Each scene shows the same named points in several views. A view is turned or mirrored, shifted and resized as a whole, has a little noise and may leave points out.

Scene 1
View 1
K211: [-0.70  0.05  0.10 -1.41 -0.46 -0.87  0.01  0.83  1.22 -2.10 -1.03 -0.24
  1.99  0.79  1.53  2.43 -2.08 -2.01 -1.39 -0.71  0.00  1.15 -0.39  0.06
 -1.64 -1.58  1.81 -1.73  0.60  0.52]
K392: [-0.67  1.36  0.91 -0.96  0.11  1.00 -1.58  0.97  0.54  2.66  0.28  1.09
  3.68  2.80  0.38  0.40 -3.78  0.75  2.52 -1.53  0.80  3.11 -1.27 -0.12
 -0.97 -0.38  0.59  0.29  2.26  0.10]
K451: [-0.72 -1.75  0.26  0.19 -3.22 -1.88 -1.02 -1.76 -0.48 -1.46 -2.84 -0.10
  2.81 -0.91 -0.14  3.47 -0.61  0.29 -0.48 -0.95  0.39  1.73 -0.26 -1.59
 -0.82 -1.86  1.59 -1.57  1.25  1.49]
K338: [ 0.80 -1.30  1.33 -0.33 -3.12 -1.13 -2.28 -0.72 -0.61 -0.78 -2.00  1.53
  3.32 -2.04 -0.27  2.86  0.31  0.33 -0.30 -0.65  0.13  1.45  0.88  0.10
 -1.10 -0.48  1.13 -0.44  4.60  1.64]
K598: [-0.86 -2.36 -0.19 -0.94 -2.98 -2.70 -0.97 -1.51  1.33 -3.83 -2.39 -2.64
  4.87 -1.31  1.19  3.59 -1.04 -0.40 -2.30  0.04 -0.36  0.88  0.47  1.42
 -1.76 -2.17  2.99 -0.46  2.35  1.14]
K25: [-0.64 -0.44  0.39  1.46 -2.58 -0.88 -1.09 -1.85 -1.29  1.59 -2.79  2.42
  1.53  1.95 -1.96  2.11 -1.42  0.93  1.33 -1.41  1.28  3.02 -1.74 -4.16
 -0.66 -1.85  1.41 -2.61  1.21  2.01]
K804: [-2.41  0.00 -0.49 -2.95  1.03 -0.84  0.55  1.84  3.47 -2.97 -0.14 -3.68
  4.43  1.67  3.92  2.20 -4.19 -2.86 -1.63 -0.98 -0.08  1.26 -1.00  2.10
 -1.66 -2.25  2.70 -0.62 -1.52 -0.63]
K993: [ 0.47  1.09  1.40 -0.35 -1.11  0.54 -1.44  0.52 -1.25  1.51 -1.08  4.16
  0.48  0.80 -0.67  1.47 -1.05 -0.55  1.05 -1.62  0.77  2.60 -0.65 -2.46
 -1.12 -0.28  0.34 -1.87  2.64  1.16]
K237: [-1.17 -2.40  0.45 -1.24 -1.43 -1.88 -1.22  0.99  1.08 -2.82 -2.06 -1.36
  4.45 -0.91  2.24  4.12 -0.20 -2.05 -0.90 -0.56  0.74  0.77  0.41  0.68
 -1.72 -1.55  2.62 -0.62  1.60  1.33]
K616: [ 0.87  0.24  0.14  0.14 -2.90 -0.97 -1.46 -1.55  0.54  0.01 -1.44  1.05
  2.58  0.87 -1.32  1.65 -1.54  0.49 -1.02 -0.10 -0.40  1.90  0.11  0.02
 -1.98 -1.29  1.75 -0.48  5.11  1.50]
K633: [-1.10 -0.46  0.00  0.00 -2.97 -1.46 -0.92 -2.82  0.21 -0.42 -2.05 -1.04
  3.16  0.25 -0.50  2.00 -2.73  1.56 -0.88 -0.99 -0.44  2.03 -0.91 -0.68
 -0.72 -2.16  1.16 -1.18  0.87  0.77]
K290: [-0.35 -0.18  1.01 -0.73 -0.63 -0.11 -2.06  0.99  0.27  0.92 -0.77  0.97
  3.93  1.31  0.25  1.77 -1.71 -0.29  1.81 -1.26  0.99  2.20 -0.57  0.20
 -1.36 -0.41  1.28  0.19  3.22  0.63]
K56: [-0.65  1.17 -0.04 -0.88 -0.15  0.22 -0.93  1.32  1.62  1.33 -0.39  1.11
  3.31  3.42 -0.07  1.05 -3.03 -0.57  1.14 -0.52  0.87  2.20 -1.24 -0.17
 -2.01 -0.99  2.29  0.23  3.87  1.06]
K742: [-1.54 -0.08 -0.12 -1.92 -0.66 -0.90 -0.50 -0.10  1.94 -1.21 -0.63 -2.17
  4.16  1.49  1.78  1.74 -3.65 -0.39 -0.52 -1.09 -0.35  1.83 -1.27  1.24
 -1.28 -1.86  1.82 -0.11  0.55 -0.29]
K731: [ 0.33  2.02  0.09 -0.45 -1.63  0.23 -0.48 -1.60  0.39  1.59 -0.86  1.62
  1.28  2.28 -1.32  0.33 -3.68  1.12 -0.22 -1.01 -0.38  2.87 -1.30 -1.26
 -1.25 -1.18  0.61 -1.39  2.36  0.53]
K709: [ 2.16  1.26  1.27 -1.58 -2.28  0.01 -1.90 -0.43  0.53 -0.74  0.12  2.03
  1.80 -1.18 -0.17  0.89 -1.08 -0.02 -2.24  0.04 -1.10  1.30  1.33  2.20
 -2.39  0.12  0.66  0.03  6.92  0.77]
View 2
K993: [ 0.45  0.45 -0.06  0.96 -0.15 -1.76  1.84 -1.29 -0.79  1.31 -1.17  1.20
 -2.60 -0.35  0.00  0.21  1.21 -2.37 -1.53 -1.76 -1.71 -1.16 -0.32  0.76
  0.05  0.23  2.75  0.45 -0.71 -0.86]
K709: [ 0.90  0.13  2.46  1.61 -0.31  0.39  0.90 -0.71  1.49  0.31 -0.53 -0.19
 -2.77 -0.23 -1.80 -1.84 -1.07 -5.24 -2.07  0.49 -0.16 -0.34 -0.53  0.66
 -1.23  1.37  3.34 -0.65 -0.47 -1.85]
K290: [ 0.10  1.12  0.85  2.71 -0.32  0.09  1.11 -1.66 -0.96 -0.28  0.38  0.44
 -1.85  0.36 -0.86  0.96  0.83 -2.39 -1.28  0.59  0.18 -1.18  0.37  0.89
 -0.17 -0.41  1.72  0.27 -0.45 -0.39]
K392: [-0.09  1.43 -0.22  3.76 -0.73 -0.22  1.34 -1.70 -0.84 -0.34  0.58 -0.15
 -2.62  0.50 -0.16  0.64  2.03 -1.43 -1.27 -0.78 -0.30 -0.67  0.16  1.85
 -0.67 -1.44  1.78 -0.41  0.16 -0.68]
K338: [ 0.75  0.55  1.85  1.22 -0.03 -0.62  1.02 -1.41 -0.61  0.70 -0.81  1.13
 -2.01 -0.50 -1.11  0.27 -0.36 -4.02 -1.37  0.56 -0.48 -1.28  0.09 -0.37
 -0.12  0.56  2.10  0.13 -0.96 -0.29]
K237: [ 0.94 -0.19  2.10  1.22  0.27  0.08  0.93 -0.62 -1.74 -1.50 -0.24  1.76
  0.49 -0.44 -2.07  1.13 -1.31 -1.60 -0.52  2.84  1.32  0.12  0.05 -0.20
  0.44  1.75  1.15  1.44 -0.66  0.75]
K598: [ 0.86  0.21  4.40  1.53 -0.63 -0.51  0.28 -1.00 -1.46 -1.81 -0.43  1.84
  0.02 -0.90 -2.22  0.42 -2.04 -2.23 -0.98  3.59  1.65  1.36 -0.58 -0.70
 -0.64  1.66  1.60  0.90 -0.39  1.25]
K731: [ 0.02  1.37  1.51  2.46 -1.36 -1.84  1.44 -1.50 -0.74 -0.03 -0.62  0.69
 -3.22 -0.06  0.09 -0.77  1.50 -1.73 -1.68 -0.99 -1.20  0.67 -1.22  1.81
 -1.28 -0.34  3.66 -0.01  0.23 -0.18]
K451: [ 0.61  0.60  3.09  0.98 -0.71 -1.81  0.91 -1.75 -2.03 -0.05 -1.29  2.28
 -1.27 -1.20 -0.64  0.89 -0.66 -2.02 -1.10  1.34 -0.29  0.33 -0.58 -0.87
 -0.21  1.09  1.78  0.92 -0.75  1.34]
K742: [ 0.24  0.65  1.73  3.44 -1.05 -0.31  0.82 -0.90 -1.29 -2.03  0.44  1.19
 -0.92  0.14 -1.13  0.26  0.00  0.12 -0.74  1.86  1.24  1.50 -0.59  1.33
 -1.24  0.20  1.81  0.33  0.79  0.36]
K616: [ 0.56  1.16  3.21  1.59 -0.74 -1.04  0.79 -1.71 -0.63 -0.08 -1.05  0.86
 -2.60 -0.13 -1.03 -0.87  0.18 -4.20 -1.83  0.69  0.02 -0.10 -0.45  0.76
 -0.94  0.36  3.37  0.59 -0.56  0.28]
K633: [ 0.11  1.24  3.17  2.33 -1.55 -2.25  0.77 -1.68 -1.67 -0.46 -1.00  1.84
 -1.96 -0.84  0.00  0.26 -0.16 -1.23 -1.53  0.96 -0.31  1.21 -0.87 -0.26
 -1.09  0.06  2.18  0.28  0.26  1.16]
K804: [ 0.73 -0.59  0.78  3.35 -0.55  0.37  1.24  0.30 -1.26 -3.90  1.12  1.23
  0.56  0.89 -2.09  0.38 -0.55  2.04 -0.11  2.73  2.40  2.68 -0.97  2.28
 -0.59  1.21  1.40  0.90  1.08  0.04]
K56: [ 0.29  1.46  0.79  2.59 -0.54 -0.19  1.27 -1.74 -1.19 -0.97  0.42  0.33
 -2.08  1.11 -1.03 -0.29  1.99 -2.35 -1.31 -0.16  0.32 -0.33 -0.32  2.65
 -0.36 -0.56  3.03  0.61 -0.26 -0.47]
K211: [ 0.87 -0.45  1.25  1.69 -0.29 -0.66  1.42 -0.33 -1.02 -1.75 -0.22  1.57
 -0.64 -0.22 -1.30 -0.03 -0.18 -0.47 -0.82  1.14  0.43  1.28 -0.90  1.06
 -0.08  1.64  2.11  1.03  0.14 -0.12]
View 3
K392: [ 1.69  0.92  2.19  0.26 -3.18  1.13  0.49 -2.73 -0.85  0.81 -0.31  0.79
  0.25  1.27 -1.93  1.09 -2.55 -1.47  2.51  0.85  1.29  1.16 -1.41 -0.06
  0.47 -0.27 -0.13 -0.50  0.46 -3.97]
K616: [ 0.69 -1.22  0.89 -0.27 -3.12  1.00 -0.88 -3.00  0.05  1.50  0.58 -2.13
 -1.25  1.73 -0.30  0.25 -0.79 -1.30  0.17  1.62  0.01  0.06 -3.63  0.57
  1.24  1.27  2.88 -0.13 -0.37 -1.38]
K993: [ 1.35  0.33  0.90  0.52 -1.81  1.90  1.05 -3.09 -0.01  1.46  0.30  0.04
  1.70  2.54 -2.87  0.74 -0.46 -0.91  1.31  1.83 -1.05  0.59 -2.06 -0.49
  1.91  1.66  2.92  1.36 -0.51 -3.88]
K598: [-0.13 -0.91 -0.22  0.91 -1.68 -0.27 -1.58 -1.60  1.28  1.77  1.66 -1.24
 -1.89  0.92  2.71 -0.89 -0.92 -0.49 -2.71  3.47 -0.33  0.33 -4.15 -0.66
 -2.73  0.88  1.19 -0.89  0.34  0.23]
K633: [ 0.56 -1.46 -0.04 -0.16 -0.51  1.63 -0.34 -3.10  0.12  1.27  1.50 -0.49
 -1.26  2.51  1.33  0.08 -0.86 -0.32  0.81  2.30  0.00  0.42 -2.42 -0.15
 -1.49 -0.42  1.24  0.44 -0.86 -0.92]
K731: [ 1.89 -0.45  1.24 -0.29 -2.14  2.09  0.80 -3.30 -0.59  0.84 -0.06 -0.60
  0.33  2.89 -0.83  0.58 -1.71 -1.38  2.34  1.13  0.01  0.03 -2.16  0.05
  1.53 -0.25  1.43  0.20 -1.09 -1.67]
K338: [ 0.37 -0.39  0.51  0.37 -2.56  0.52 -1.06 -2.61  0.62  2.01  0.89 -1.10
 -0.42  0.92 -1.82  0.72 -0.29 -1.01 -0.52  2.48 -0.55  0.81 -3.32 -0.01
  0.06  2.14  3.41  0.25  0.33 -2.86]
K56: [ 1.58  0.76  2.10  0.58 -3.49  0.82  0.25 -2.67 -0.33  0.91 -0.29 -0.12
  0.10  1.27 -1.57  0.83 -2.21 -1.52  1.25  1.17  0.54  0.86 -2.17 -0.22
  1.31  0.76  0.92 -0.59  0.33 -3.15]
K211: [ 1.18  0.87  0.53  1.74 -1.67  0.58  0.45 -1.16  0.76  0.86  0.37  0.26
  1.10  2.13  0.73 -1.40 -1.30 -0.74 -1.00  3.06 -0.80  0.24 -3.06 -1.39
 -0.61  0.04  0.54 -0.42 -0.23 -1.03]
K237: [-0.09  0.79  0.31  1.88 -2.05 -0.41 -0.50 -1.26  1.39  1.92  1.31  0.20
 -0.34  0.49  1.34 -0.62 -0.98 -0.38 -3.04  3.79 -0.05  1.12 -3.61 -1.41
 -2.28  1.52  1.12 -0.07  0.94 -1.38]
K25: [ 0.18 -0.61  0.37  0.04 -1.07  2.71  1.29 -5.42 -0.31  1.90  1.48  0.28
 -0.43  3.27 -0.56  1.37 -0.03 -0.25  1.26  1.47  0.36  0.44 -1.62 -0.02
  0.48  0.61  2.53  3.68 -0.95 -2.73]
K804: [ 1.41  2.15  1.20  2.87 -1.91 -0.43  0.75  0.18  0.78  0.21 -0.02  1.32
  0.69  1.22  3.05 -2.35 -3.23 -0.94 -1.37  2.92  0.32  0.38 -2.69 -2.47
 -2.64 -1.72 -2.92 -1.95  0.53 -0.32]
K742: [ 1.25  0.42  1.01  1.00 -2.04  0.57 -0.24 -1.43  0.13  0.82  0.21  0.26
 -0.39  1.46  1.73 -0.67 -2.32 -0.98  0.30  2.04  0.66  0.46 -2.45 -0.61
 -1.90 -1.32 -1.00 -1.31  0.23 -1.23]
K709: [ 1.79 -1.13  1.15 -0.21 -3.59  0.01 -1.92 -0.76  0.48  0.84 -0.41 -2.98
  0.26  1.00 -2.01 -0.42 -1.03 -2.08  0.04  2.15 -1.31  0.12 -4.28  0.69
  1.64  2.19  3.39 -2.86 -0.03 -1.59]
K290: [ 0.60  0.75  1.59  0.59 -3.17  0.37 -0.19 -2.41 -0.09  1.35  0.18  0.31
 -0.07  0.70 -1.37  0.80 -1.95 -1.11  0.50  1.83  0.50  1.31 -2.34 -0.37
 -0.28  1.02  1.11 -0.52  0.75 -3.47]
View 4
K742: [-1.77  0.14 -0.31 -2.88  1.22  0.36  1.15 -1.25 -1.83  1.33 -1.07 -0.30
  1.99 -0.65  1.85 -1.99  0.39 -0.35  0.10  0.82 -0.31 -0.88 -1.65  0.40
  0.49  0.50 -0.27  0.10  2.09 -0.03]
K237: [-1.24 -0.65 -1.29 -2.66  0.53  0.71  0.91  0.63  0.80  0.34 -1.93  2.11
  2.57 -0.67  0.51 -0.50 -0.43 -1.34  0.73 -1.53  0.29 -1.57  0.89  0.71
 -3.16  1.40 -0.94 -0.25  3.33 -1.17]
K451: [-1.44 -0.24 -1.10 -2.52  0.36  0.20 -0.03 -0.01  1.38  0.17 -2.06  2.64
 -0.72 -1.02  0.31 -0.78 -0.27  0.14 -0.92 -0.96  0.47 -0.51 -1.52  0.87
 -4.08  1.69  1.80 -1.02  1.37  0.00]
K616: [-3.06  0.12  0.21 -2.52  1.23 -0.31  0.37 -1.63  1.02  0.63 -1.80  4.03
  0.27  1.98  1.09 -1.97 -1.71  1.08 -1.67 -1.23 -0.31  1.69 -2.36  0.56
 -1.54  0.95  1.88 -1.72  1.34 -1.76]
K392: [-3.43  0.35  0.25 -1.07 -0.81  0.42  0.84 -2.71 -0.79  0.38  1.24  2.86
 -0.36  0.82  1.77 -2.27  1.79 -0.85 -1.32  0.42  0.81  0.44 -2.39 -0.33
  3.83  0.03  1.20  1.31  0.69 -1.11]
K211: [-1.90 -0.66 -0.28 -1.74  1.13  0.72  0.63 -1.30  0.86  1.14 -2.14  1.00
  2.31 -0.52  0.17 -0.21  0.40  0.58  0.37  0.53  0.01 -0.99 -1.89  0.89
 -1.19  0.59 -0.66  1.07  2.93 -0.75]
K804: [-0.89 -0.50 -0.42 -2.37  1.37  0.99  1.75 -0.95 -2.47  2.27 -1.61 -2.70
  4.74 -1.43  1.64 -0.78  0.78 -0.43  1.15  1.64 -0.66 -3.08 -0.24  0.82
  0.59  0.18 -3.64  1.33  3.82  0.03]
K25: [-2.12 -0.17  0.23 -0.20 -1.09  0.39 -1.29 -2.36  2.29  0.09  0.07  3.63
 -3.99 -1.17  1.05 -1.00  0.48  1.37 -2.70  0.33  1.70  0.24 -3.65  0.53
 -1.96  1.42  2.86 -0.38 -0.43  0.51]
K731: [-3.54  0.59  1.09 -1.62  0.69 -0.09  0.30 -3.62  0.32  1.16 -0.41  2.53
 -1.84  0.77  1.89 -2.33 -0.04  1.94 -2.49  1.23 -0.20  1.74 -5.47  0.22
  1.48  0.22  2.99 -0.27 -0.52 -0.34]
K709: [-4.43 -0.04 -0.12 -3.75  1.56 -0.11  1.98 -1.20  1.20  0.25 -2.82  5.15
  3.06  4.15  0.04 -2.22 -1.40  0.69 -0.33 -1.71 -1.09  2.75 -2.67  0.52
  0.05 -0.17  1.78 -0.28  2.58 -3.69]
K598: [-0.98 -0.31 -1.42 -4.51  1.94 -0.34  1.09  1.11 -0.54  0.47 -3.19  0.97
  2.50 -0.67  0.75 -1.33 -1.72 -0.51  0.28 -1.60 -0.98 -0.96  0.24  0.96
 -4.24  1.80  0.10 -2.30  2.75 -0.74]
K56: [-3.33 -0.17  0.92 -0.34 -0.09  0.47 -0.04 -3.14 -0.04  1.24  0.37  2.69
  0.59  1.65  2.06 -2.26 -0.63  0.45 -1.63 -0.16  0.66  0.29 -1.66  0.10
  2.08  0.23 -0.11  0.20  0.92 -1.37]
K633: [-1.75  0.21 -0.56 -3.36  0.87 -0.38  0.54 -0.73 -0.10  0.79 -1.54  1.40
 -0.80 -1.23  1.25 -1.81  0.04  0.71 -1.29  0.39 -0.19  0.12 -3.20  0.75
 -2.23  1.60  2.29 -0.99  0.77  0.40]
View 5
K616: [ 2.00  2.26  1.98  3.00  0.98 -0.86 -0.07  1.97 -0.91  0.23  0.71 -0.92
 -3.36 -1.42  0.79  2.92  0.03  0.29 -3.77 -0.86 -0.51 -1.12  4.39 -4.42
 -1.54  0.85 -0.95  2.36  0.97 -1.65]
K338: [ 0.65  0.72  2.35  2.46  0.73 -1.92  0.47  3.68  0.44  1.45  1.52  0.20
 -2.03 -0.90  0.13  4.30 -0.57  0.65 -3.05 -0.37 -0.02  0.40  4.01 -5.52
 -0.26  0.72 -1.40  0.06  0.30 -1.40]
K25: [ 0.27 -2.07  1.53  2.23 -0.91 -2.92  1.25  0.91 -0.14  0.31  0.00  4.37
 -5.19 -3.49  0.40  5.07 -1.18  0.43 -1.04 -2.44 -1.55 -1.85  4.91 -1.69
 -0.35 -0.02  0.56  1.55  2.61 -3.46]
K598: [ 0.40  2.12  0.48  2.70  1.14  5.24  0.90  0.90 -0.01  1.58  2.47 -1.62
 -2.00 -0.46 -0.69  2.96  0.90  1.56 -4.49 -0.25  1.87 -3.43  1.61 -0.42
 -0.42  0.02 -5.78  0.79  1.76 -0.74]
K993: [ 2.10 -1.66  2.85 -0.05 -0.47 -3.63  0.84  3.50  1.06  1.32 -0.70  2.93
 -2.92 -1.57 -0.42  3.51 -1.85  1.30 -1.12 -2.66 -1.45  0.11  3.40 -4.56
 -0.20  0.27  2.09  0.85  0.42 -1.75]
K237: [-0.28  0.44  1.79  1.60  0.61  3.66  2.09  3.17  0.95  2.49  3.48  0.14
 -1.34 -0.40 -1.03  3.54 -0.73  1.86 -4.12 -0.85  1.91 -1.72  1.75 -1.70
  0.03  0.35 -5.54 -1.09  1.72 -0.24]
K211: [ 1.98 -0.27  1.74 -0.30  0.15  2.93  1.81  2.38  1.21  1.43  0.38  0.32
 -1.87 -0.32 -1.46  2.26 -1.27  2.28 -2.77 -2.60  0.48 -2.34  0.45 -1.37
 -0.53 -0.33 -2.49  0.68  0.60 -0.98]
K742: [ 2.82 -0.33  0.49  0.88 -0.08  2.97  0.69  0.69 -0.47  1.26 -0.35  0.20
 -2.49  0.07 -1.37  0.62  1.56  2.02 -2.97 -0.61  1.10 -2.97  1.03  0.75
 -0.53 -0.71 -2.19  0.61  0.76  1.33]
K731: [ 3.35 -0.33  1.38  1.03  0.02 -1.65  0.09  0.91 -0.57 -0.01 -2.06  1.09
 -4.05 -1.43 -0.20  1.86  0.10  1.16 -1.72 -2.07 -1.22 -1.97  3.10 -2.51
 -1.30 -0.14  2.23  2.74  0.53 -1.63]
K392: [ 4.56 -1.88  1.53  0.96 -0.60 -2.88  0.78  1.95 -1.39  0.95 -1.56  2.34
 -3.81 -0.61 -0.82  0.13  1.10  1.74 -2.06 -0.39 -0.56 -0.53  3.26 -1.98
 -0.57 -0.28  1.26 -0.09  0.34  3.03]
K56: [ 4.32  0.20  2.49  0.92 -0.79 -1.22  1.56  2.56 -1.69  0.45  0.27  1.63
 -4.06 -1.01  0.20 -0.48 -0.38  1.00 -3.70 -1.63 -0.78 -1.34  3.21 -2.16
 -1.23 -0.14 -0.08  1.01  0.65  2.00]
K709: [ 2.92  3.36  2.71  1.83  2.06 -0.80 -0.76  3.83  0.22  1.02  0.66 -3.83
 -1.24  0.45 -0.37  2.05 -0.25  1.09 -4.19 -0.70 -0.31  0.44  3.18 -7.37
 -1.62  0.95 -0.25  1.86 -1.83 -1.08]
K290: [ 2.46 -0.55  2.01  1.74 -0.32 -1.67  1.40  3.22 -0.69  1.67  0.79  1.47
 -2.95 -0.72 -0.25  1.72  0.15  1.25 -2.76 -0.03  0.25 -0.07  3.36 -3.16
 -0.27 -0.03 -0.95 -0.60  0.57  1.96]
K451: [-0.70  0.15  1.09  3.11  0.48  0.87  0.80  1.30  1.09  1.47  1.34  0.88
 -2.71 -1.97 -0.38  5.77 -0.43  0.66 -2.20 -0.98  0.37 -2.09  3.21 -1.96
 -0.16  0.33 -3.03  0.73  2.34 -3.24]

Which points are out of place in each view (at most two, in the order of its rows)? Write none if all are in place.
view 1 | K338
view 2 | none
view 3 | K56
view 4 | K731
view 5 | K598
